A landscape with many valleys, sampled at points; each row gives a point and its height.
A ball rolls from a point to the lowest of its 2 nearest points, and stops where none of them is lower. Distance is the straight distance between rows; heights are no part of it.
<47>: [ 12  -6  -5   1  -4  10 -16  20  -4  -1   9   0  -8  13   0   8  15  -4
  -9  10   7]  height 23.7
<171>: [ 10  29  -2  27   1   2   7   3 -11  -3 -12   5 -24  -6  -4   8  -3  -7
  -4  23   7]  height 45.9
<465>: [-11  11  -8  16 -10  17  31  -6   4   4   3   8  -3  -4  -4  11  10  -1
  -5  29 -10]  height 40.8
<511>: [ -9 -12   3  -6   4  16  -4  -4  28  -3  12 -16  15   1 -11  -5  19  -7
  -1   0  -8]  height 24.2
<183>: [  8 -21   9 -38   6  -5 -21   4  -3 -19 -12  -4   2  10   3   2  -3  12
   9 -27  -4]  height 25.7
<672>: [  2   2  -2   2  -6 -12  22  -8 -13  11   2  11  -4  -9  12  -3 -27  -4
   8 -17  25]  height 39.1
<146>: [ -6 -16   9 -14   5  13  -5  -5  33 -19 -13 -17  11   0  -8  -1  30   3
   7  -3 -29]  height 63.8
<599>: [  5   9   6   5 -10 -15  -9   2   4   5   0 -10  -8   7  13  -1   6  -4
 -11  -3  -3]  height 39.4
<459>: [  1  19   4  23   5   8 -19   9 -13  -4  -2   3  -3  -1   1   1   9  -7
 -11  23 -14]  height 36.3
<71>: [  8 -29  15 -28  -3  -2 -12 -14  24  -4 -18   4   8   9  18 -19 -11   4
  -3 -19  16]  height 53.1
<116>: [  0   2 -15   4   7  10 -12  10  -2   0   2 -14   0   4 -22  -3   4   3
  -3   7  -6]  height 8.7
<922>: [-14   8  -8  23   7  17  18  -9   4   2  -3 -12   5  -3 -32   9  -1  -7
   0  17 -19]  height 43.8
<312>: [ -3 -15   1 -27 -14  -7  16   3  -7   3   8   6   1  17   7  17 -15  -2
   5 -18   4]  height 42.2
<622>: [ -2  -8  -2 -18 -18  -9  21  -5   3  10  13   4  -2  10  14   7  -6   8
  -4 -10   9]  height 34.2
<833>: [  0 -15   2 -21  -7  -1  -8  15 -23  -8 -12  10  12   8   4  17   8   6
  13  -6 -13]  height 23.2
<864>: [ 12  14  -2  15  -7 -12  44   1   2  -2   3  15 -29 -17   7  16  -8   7
  14   9  26]  height 39.2
<770>: [-11  10   8  10  20   8 -24  -8   9  -4  16 -14  13 -13 -14 -11   3 -11
   2   5 -15]  height 31.1
<457>: [ -7  16   1  26  17   9 -17   3  -5   0   6  -4   4 -13 -15  -5   5 -13
  -3  18 -13]  height 34.1
<908>: [  0 -19  -5 -30   0   1  -7  -1  -6  -7  -7  -5  10   9   0  -5  -5  18
   7 -20   1]  height 35.2
<977>: [ -8 -18  -4  -6   9   7  -1  -4  20 -12 -13 -21  14  -1 -12  -7  22  10
   4 -12 -27]  height 63.0
<658>: [ -3   5   6 -16   9   7 -25  -7   9  -3  18  -6   8  -7   1 -17   4  -1
   1   0   8]  height 19.1
<1022>: [-13  -8 -14   5   3  16  24 -10  18  10  18 -12   5  -4 -15 -12  -2   2
  -7  -1   5]  height 35.6
<521>: [  2   2   3  -8   3  -8  -2  10 -30   4  -1  17   2   1  -5  18 -22 -17
  11  -6  12]  height 56.0
<827>: [-17 -11 -11   2   0   7   9  -7  10   0  -8 -14  20  -1 -14  -7  12  11
   3  -4 -27]  height 61.6
<290>: [  7 -30   7 -28 -11  -9   0  -5  23   4  -5   6   9  10  13  -5   6   3
   1 -19  15]  height 58.1
<175>: [ 13  -5  23 -10   2 -15 -28  20 -10  -9 -12   8  -4  16  10   8   9  -5
 -11  -6 -15]  height 29.0
<501>: [  4  -1   0   1   1 -11   5  -8 -17   6  -1   2  -5  -2  12  -9 -39  -4
   0 -24  22]  height 48.7
<848>: [ -3  21  -9   3   8   4  31 -19  -3   0   1   7 -11 -23  -4 -13 -23  13
  11   4  25]  height 24.4
<246>: [ 11  23   3  17  -5  -9  -4   9 -16   1  -4   2 -22   3   7  12  -5  -8
  -8   9   1]  height 44.4
<181>: [  5  18  -3   2   0  -2  44  -7   0  -1   5  14 -22 -21   0   2 -16  11
  14   6  29]  height 35.0
<924>: [  8  -4   7   5   7  10 -33  21  -9 -18 -10   3  -3  12   3   3  19   5
 -12  12 -23]  height 36.1
<117>: [ -5  -4 -16   9  -6   6  26  -2  14  14  15  -5  -2  -1  -6  -3   7   1
  -7   4   8]  height 41.2
<558>: [-16 -11  -3   5  10  24  -4  -4   9  -9   9 -16  19  -3 -27  10  12  -1
   9   9 -28]  height 32.1
<1001>: [ 12  15  13   7  -6 -21  -9   7  -9   2   5  -2 -19   5  16   7  -8 -10
  -7  -8   5]  height 42.3
<13>: [ -8   3 -14   0 -11  11  30   0  -9   9 -11  17   3   3 -12  12   7  10
  -1  25  -5]  height 43.2
<5>: [  5  13  -1  12  -8 -12  22  -5  -1   5  10   3 -13 -17  17  -6 -12   3
   9  -9  21]  height 30.1
<858>: [  3   3   6   2 -22 -13  11   1  -7   8   3  12  -3   6  23  18   4  -8
   1   1   2]  height 23.1
<255>: [-20  -5  -7  13  12  18   9 -13   5   0   5 -13  18  -6 -35   9  -2   0
  10  10 -25]  height 37.5
<284>: [ -8  -5  -5  14 -17  14  12   4   8   0  -5   0   5  12   8  10  24   0
  -9  17 -21]  height 52.5
<789>: [-12  10 -16   1   6  10  28 -24  -2   7   0   2   2 -14  -9 -19 -25  16
   1   4  12]  height 40.6
<526>: [  7  -3  14 -15   3 -11 -28  12  -2  -9 -10  -4   1  10   3  -2  10   5
  -5  -8 -12]  height 24.3
<821>: [ 10   2   3   9   0 -16   8  13 -22  10   5  21 -10  -7   4  16 -15 -21
   8  -7  25]  height 48.5
<283>: [  2  -9 -21 -14  -4   6  10   7  -5   4   1  -6   0  10 -17   0  -4  14
  -1  -4   8]  height 36.8
<333>: [ -2   3  14  -7  -3 -17 -13 -15  13   4 -12  -5  10   0  20 -22  -1   1
  -5 -15  -2]  height 46.2
<556>: [ -5  20  -1   9  -5  -5  14 -13   3   5   9  -6  -4 -15  12 -13  -5   2
   4  -3   7]  height 24.1
<810>: [  7   8  -4  24  -4  14 -11  12 -18  -4 -10  14  -8   6   2   8   6  -7
 -11  24  -4]  height 38.3
<703>: [  1  -8   1 -11  18  -4 -34   9  -5  -8  -7  -3  10  -2  -9 -13  11  12
   2  -6 -15]  height 30.6
<841>: [ -8  11  -6  -5  15   9 -19 -16   0  -2  15 -10   7 -10  -3 -20 -14   6
   4  -1   3]  height 10.7
<61>: [  9  -1  13  -1  -4   6 -29  18 -20 -16  -7  11  -7  19  13  15   6  -1
 -10   9 -16]  height 33.4
<339>: [ 16  -7   9  -5  -3  -3 -22  20  -8   0  12  10 -10  12  11  15   8 -14
 -10   3  11]  height 27.1
<306>: [  4   6  -5  31  -4   4   0   8   8   5   5  -9  -9   2   2   4  16 -13
 -13  13  -4]  height 48.6
<767>: [  1  -8 -12 -17  -1   4  -3   0  -9   2   4  -3   5   7  -6  -6 -15  11
   0 -11  12]  height 44.3
<823>: [  5 -23   5 -10  19   3 -27  -6  22  -9 -15 -12  10   2  -1 -32   0   9
  -9 -17  -1]  height 37.7
<233>: [ -6   4   5  -7  -5  -8  -6 -17  18  -1 -10 -20   7   8  10 -19  -1   7
  -7 -13 -13]  height 41.4
<427>: [ -7  -8  -5  -3 -17   0  16   3   9   3  -9  -6   7  13   5   5  22  11
  -6   4 -22]  height 55.0
<983>: [ -3   2  -6  30  -9  18   5   4   6   0  -3  -2  -1   7   1   8  17 -11
 -10  21 -16]  height 50.4
<685>: [  3  -8 -23  -2   2   9   3  13  -7   0  -9  -8   1   8 -23   3   7  12
   0   3  -6]  height 24.0
<697>: [  9 -24  21 -34   9  -2 -27 -11  17 -11 -21   4   5   6  16 -21 -18   6
  -1 -21   8]  height 47.6
<956>: [ -7 -17  -8  -4  12   9 -12  -9  14  -1  -4 -17  16   0  -5 -25   0   8
  -3 -13  -3]  height 33.5
<32>: [  1   9  -8  -9   3  -4 -11   5 -27   1  -5  10   3   1 -14   7 -14   5
  10   6   3]  height 54.6
<377>: [  8   2 -10  27 -10  -6  10   6   6  12   6   2 -10  -3   9   6  13  -9
  -9   9   9]  height 46.9
<776>: [  3  -7 -13  14 -13  -8  21   0  15  17  16   2  -4  -3  10   3  14  -1
  -7   4  12]  height 44.9
<463>: [-20  -3 -16  -2  -1   6  24 -12   2   6  -7  -7  14  -2 -17  -9  -2  19
   1   2 -22]  height 58.5
<176>: [  2  -6  -4   3   4  14 -14  13  12  -4   9 -14   0   8 -10   1  20  -4
  -7   8  -7]  height 18.9
<957>: [  0  12   3   4 -19  -2  22   2 -19   4   2  23  -7  -2  15  24  -5  -7
   9  12   7]  height 28.9
<329>: [  4 -21   8 -18  -9  -7  -8  -4  31   7  -7   8  14   2  11 -12  22  -3
   2  -5  12]  height 60.3
<669>: [ -5  17  -1   3 -10 -10   2  -9   2   3  -6 -18  -3   6   5  -7  -4   7
  -6  -4 -14]  height 34.0
<221>: [  4   4   7 -12   6  -1 -26   8  -2   2  18   2   2  -4   2  -9   6  -4
  -3   1  13]  height 23.0
<886>: [ -3  15 -14  -2   4   3   2  -4 -18   3 -13   8   2  -3 -20   7  -9   9
   8  19   0]  height 44.0
<946>: [  8  28  -2  33   4  -5  12   4   0  -1   2  -2 -20 -22   1  -6  -1  -5
   5   9  13]  height 47.2
<111>: [ -1 -16   6 -26 -19  -4   6  10  -9  -3  -1   9   5  18  12  24   5  -1
   7  -8  -6]  height 32.7
<170>: [-12  19  -3  19   0  15  43 -10  13   2  12   1 -13 -17 -10   7   3  -1
   2  23  -2]  height 35.8
<437>: [-13 -16  -4   4  11  16   2 -13  23   3  13 -17  19  -4 -13 -17   2  -4
  -3  -9  -2]  height 28.7
<760>: [ 13   5   8   3  -9 -24   1   0   3   3  15  -3 -21   2  21  10 -12  -8
  -4 -16  16]  height 45.3
<578>: [ -2   4  -6  -5 -16   7  20   3 -20   6  -5  21   1   4   0  20   0   2
   6  19   2]  height 35.4
<270>: [ 15  -1   2  13  -4 -19  18  10  -9   5  19  17 -19 -14  16  21 -12 -15
  14  -9  31]  height 45.5
<480>: [ -3 -10   7  -9 -10  -3  -5  -1  17   6  -3   3  17   1  10  -6  27  -2
   1   1  -2]  height 61.4
<862>: [-11  22  -3  20   2   7  31 -14  12   2  14  -8  -6 -23  -4  -7  -4   0
   8   8   2]  height 31.0
<798>: [ 12   0   3  18  -8   8 -12  18 -26  -4  -4  27 -12  11  11  18  -2 -13
  -9  16   6]  height 40.5
<113>: [-20   8 -16   1   5   7  27 -23   2   8  -5  -2   8  -8 -17 -13 -17  17
   1   7  -8]  height 51.7
<131>: [-13  -5  10   1  17  14 -27  -6  14 -13   8 -16  17  -5 -17   0  15  -5
   7   6 -27]  height 28.4
<391>: [  7 -15  13 -15   6 -15 -16  10  -9   4   6   9   3   8   7   0 -16 -15
  -2 -25  15]  height 38.2
<43>: [ 11 -11   9 -12  -2 -12 -14  16  -8   3  11   7  -5  12   7  12  -3 -15
  -4 -13  15]  height 31.2
<344>: [  5  20   5  26   6 -11  -5   7  -7   9   4   3  -6 -18   8 -11   6 -10
  -3   4   8]  height 48.3
<1021>: [ -4  25 -13   9   9   0   5 -12 -10   3  -9  -2  -4 -10 -19  -4 -13   5
   5  15   3]  height 33.3
<768>: [ -6  26  -8  25  12   9  17 -13   1   1 -11  -6  -7 -12 -25   3  -6  -6
   2  22  -4]  height 40.7
<587>: [  7 -20   8 -27   9  -5 -24  17 -20 -18 -14   6   6   5   1  14  11   7
  13 -16 -14]  height 3.8
<584>: [  2  -6  24 -13  -4 -26 -16  -4   5   4 -14   8   8   4  20  -8  -3  -9
  -2 -21   1]  height 50.7
<78>: [ 14   4  -2  11  -6 -18  37   3  -5   2  10  18 -26 -11   9  24 -19  -6
  14  -5  29]  height 42.7
<160>: [ -2  -8  17 -21 -11 -20  -7  -2  -4   0 -12   3  10  13  17   4  -5  -4
   5 -22  -7]  height 55.2
<696>: [  8 -12   6  -6   6 -12 -10   1 -11   5   6   3  -2   4  13 -10 -29  -9
  -6 -27  23]  height 46.0
<890>: [  8  -8  11  -3  24   6 -37  18   2 -15  -3  -3   1   3 -11  -7  24   4
 -10   6 -22]  height 34.7
<74>: [ -5  26  -8   3  13   4 -11 -13  -8  -2   9  -8  -4 -13 -11  -9 -16   6
   7  10   2]  height 21.9
<544>: [  4 -10  10 -23  11  -2 -31  -8  10  -9  -8  -9   6   5   7 -22  -8  10
  -5 -16   1]  height 41.6

Two balls start at each pair of points below. Name the first point that both come to, or write none.
<329>, <776> => <437>
<810>, <377> => none
<823>, <391> => <176>

Call two points neighbours if one is among the 2 nearest of the other. Go from one point of each pair to the other, from neighbour to neighbour, staying as low as possible. Name the highest point that can't be avoided.
<556>, <116> => <767>
<848>, <131> => <521>
<587>, <556> => <13>
<587>, <858> => <312>

Write out the way that a ball takes from each point below.
<1022> => <437> <511> <176> <116>
<977> => <827> <463> <113> <789> <848>
<43> => <339> <47> <176> <116>
